Each row is a point on a tangle of strands that fork, close into loops and nearly touch. The rows are in no order.
In the rows, zero is written as 100.
Two points are linked if the straight distance between their rows is under 50.3. Some points are linked to none.
nepo: |  82 |  80 | 159 | 133 |  89 |  70 |  70 |  66 | 130 |  89 |
lozu: | 132 | 110 |  94 |  73 |  92 |  44 | 112 | 100 | 106 | 101 |
Kog: |  76 |  78 | 112 |  92 | 112 |  88 |  44 |  80 | 120 |  97 |
sovi: |  98 |  89 |  78 |  44 |  81 | 103 |  66 |  87 | 134 | 102 |
Roda: |  84 |  68 | 138 | 135 | 117 |  93 | 107 | 112 |  77 | 156 |
dile: |  90 | 101 | 117 |  68 | 109 |  80 |  27 |  85 | 107 | 108 |
mul: |  71 |  99 | 126 | 160 | 121 | 127 |  94 |  76 |  88 |  83 |
Pusos: |  99 |  86 |  75 |  61 |  74 | 108 |  93 |  84 | 145 |  92 |
mefev: | 111 |  92 |  73 |  89 |  61 | 150 | 124 | 120 | 145 |  74 |
timop: | 111 | 114 |  69 | 100 |  84 | 100 | 145 |  97 | 113 |  69 |
tulag: |  97 |  99 |  92 |  50 |  99 |  87 |  44 |  83 | 115 | 106 |
kozes: | 123 | 102 |  92 |  91 |  95 |  56 | 113 |  86 | 115 |  84 |
tevim: |  86 | 125 | 115 |  95 | 119 | 107 |  48 |  94 |  71 |  97 |
Lodak: |  75 | 106 | 102 | 105 | 124 | 120 |  61 |  90 |  76 |  99 |
tor: |  88 |  45 |  85 | 105 | 118 |  57 | 131 |  97 | 117 | 138 |
pabu: | 109 |  96 |  83 |  94 |  97 |  70 | 113 |  76 | 123 |  74 |
vetu: |  67 | 103 | 134 | 130 | 114 | 130 |  55 |  88 |  79 | 105 |
dif: |  76 | 102 |  63 |  94 | 108 | 128 | 107 |  87 | 100 |  80 |
bef: | 114 | 123 | 124 | 151 | 126 |  91 | 123 |  97 |  52 |  91 |
Lepot: | 113 | 101 | 145 | 134 | 106 |  54 |  92 |  81 | 100 |  88 |
bek: |  64 |  94 | 139 | 147 | 111 | 130 |  75 |  76 |  94 |  95 |
pibez: |  95 |  86 |  74 |  77 |  89 |  91 | 101 |  77 | 136 |  82 |
sivub: | 118 | 158 |  77 |  56 |  74 | 129 |  90 | 109 |  85 |  70 |
reti: | 113 | 113 | 154 | 143 | 107 |  79 | 105 | 106 |  64 | 122 |
fibo: |  97 | 110 |  75 |  97 | 122 |  98 | 140 | 127 |  53 | 126 |
zom: | 111 | 124 |  78 |  96 | 109 |  88 | 142 | 123 |  55 | 113 |
dud: | 142 | 140 |  97 |  62 |  58 | 159 |  85 | 137 | 109 |  75 |
Tusat: | 103 | 135 | 128 |  91 | 113 |  93 |  37 |  88 |  73 |  85 |
tegim: | 123 |  84 |  83 |  96 |  70 | 178 | 109 | 136 | 139 |  80 |
fir: | 142 | 120 |  97 |  68 |  65 | 177 |  86 | 149 | 113 |  88 |
rofib: |  97 |  92 | 143 | 138 | 117 |  86 | 103 | 115 |  70 | 146 |
foniv: |  89 | 137 |  71 |  72 | 105 | 132 |  82 | 105 |  68 |  90 |
salo: | 104 | 117 |  73 | 111 | 103 |  95 | 137 |  90 |  93 |  69 |
getiv: |  98 | 106 | 102 | 125 | 133 |  97 | 125 | 119 |  47 | 135 |
Duset: | 111 | 119 | 114 | 132 | 131 |  89 | 125 | 115 |  47 | 115 |
numuk: |  89 |  75 |  95 | 106 | 128 |  78 | 118 | 115 |  79 | 146 |
Limel: | 129 |  97 |  93 |  75 |  68 | 181 |  89 | 147 | 130 |  90 |
loso: | 109 |  90 |  85 |  69 | 101 |  68 | 119 | 119 |  90 | 138 |
nis: | 116 |  86 |  85 |  57 |  90 |  63 | 113 | 122 | 110 | 145 |
deku: |  83 | 103 | 116 | 157 | 125 | 115 | 112 |  75 |  82 |  73 |
disu: |  92 |  74 | 138 | 120 | 102 |  60 |  64 |  64 | 136 |  84 |
terir: |  98 | 117 | 110 | 159 | 128 | 107 | 123 |  83 |  71 |  70 |
Ded: | 107 |  61 |  78 |  57 |  82 |  69 | 120 | 121 | 130 | 151 |
Sivuf: |  91 | 110 |  63 |  77 |  76 | 168 | 109 | 126 | 110 |  88 |
mab: |  72 |  86 | 161 | 137 |  88 |  95 |  69 |  67 | 122 |  94 |
daneg: |  83 |  79 |  97 | 105 | 113 |  83 |  78 |  69 | 121 |  84 |
tet: | 108 |  88 | 126 | 115 | 108 |  44 |  84 |  72 | 120 |  82 |
Geku: | 116 | 130 |  77 | 104 | 106 |  85 | 143 | 107 |  71 |  89 |
fetib: | 113 | 113 | 155 | 141 | 104 |  69 | 103 |  92 |  81 | 102 |
nul: | 105 | 146 |  71 |  57 |  79 | 140 |  89 | 120 |  84 |  82 |
vuf: | 112 | 105 |  70 |  95 |  65 | 119 | 139 | 105 | 132 |  68 |
lelu: |  80 | 106 |  54 |  86 |  87 | 141 | 121 | 101 | 112 |  80 |
bivab: |  94 |  49 |  75 |  76 |  98 |  63 | 129 | 107 | 128 | 143 |
pof: |  86 |  45 | 110 | 130 | 123 |  61 | 120 |  98 | 109 | 138 |
Bez: |  99 | 136 |  65 |  67 |  76 | 163 | 100 | 130 |  90 |  92 |
Sot: | 147 |  97 | 100 |  45 |  59 |  61 | 114 | 121 | 134 | 121 |
selel: |  80 |  99 |  71 | 109 | 116 | 107 | 115 |  80 | 102 |  72 |
lifa: |  81 |  53 | 125 | 140 | 124 |  80 | 118 | 101 |  96 | 145 |

A tip is a point with one link. Name the tips that can be reached along the links from each point below, in the order of the rows.
kozes: lozu, daneg
tegim: sivub, dud, Tusat, foniv
nepo: loso, mab

Name the points in between on the shortest way along the links from the first point to the second, in order.
pibez / dile: Pusos, sovi, tulag
Lodak / terir: vetu, bek, mul, deku
loso / Roda: nis, Ded, bivab, tor, pof, lifa
Geku / mefev: salo, timop, vuf
dud / salo: fir, Limel, tegim, mefev, vuf, timop
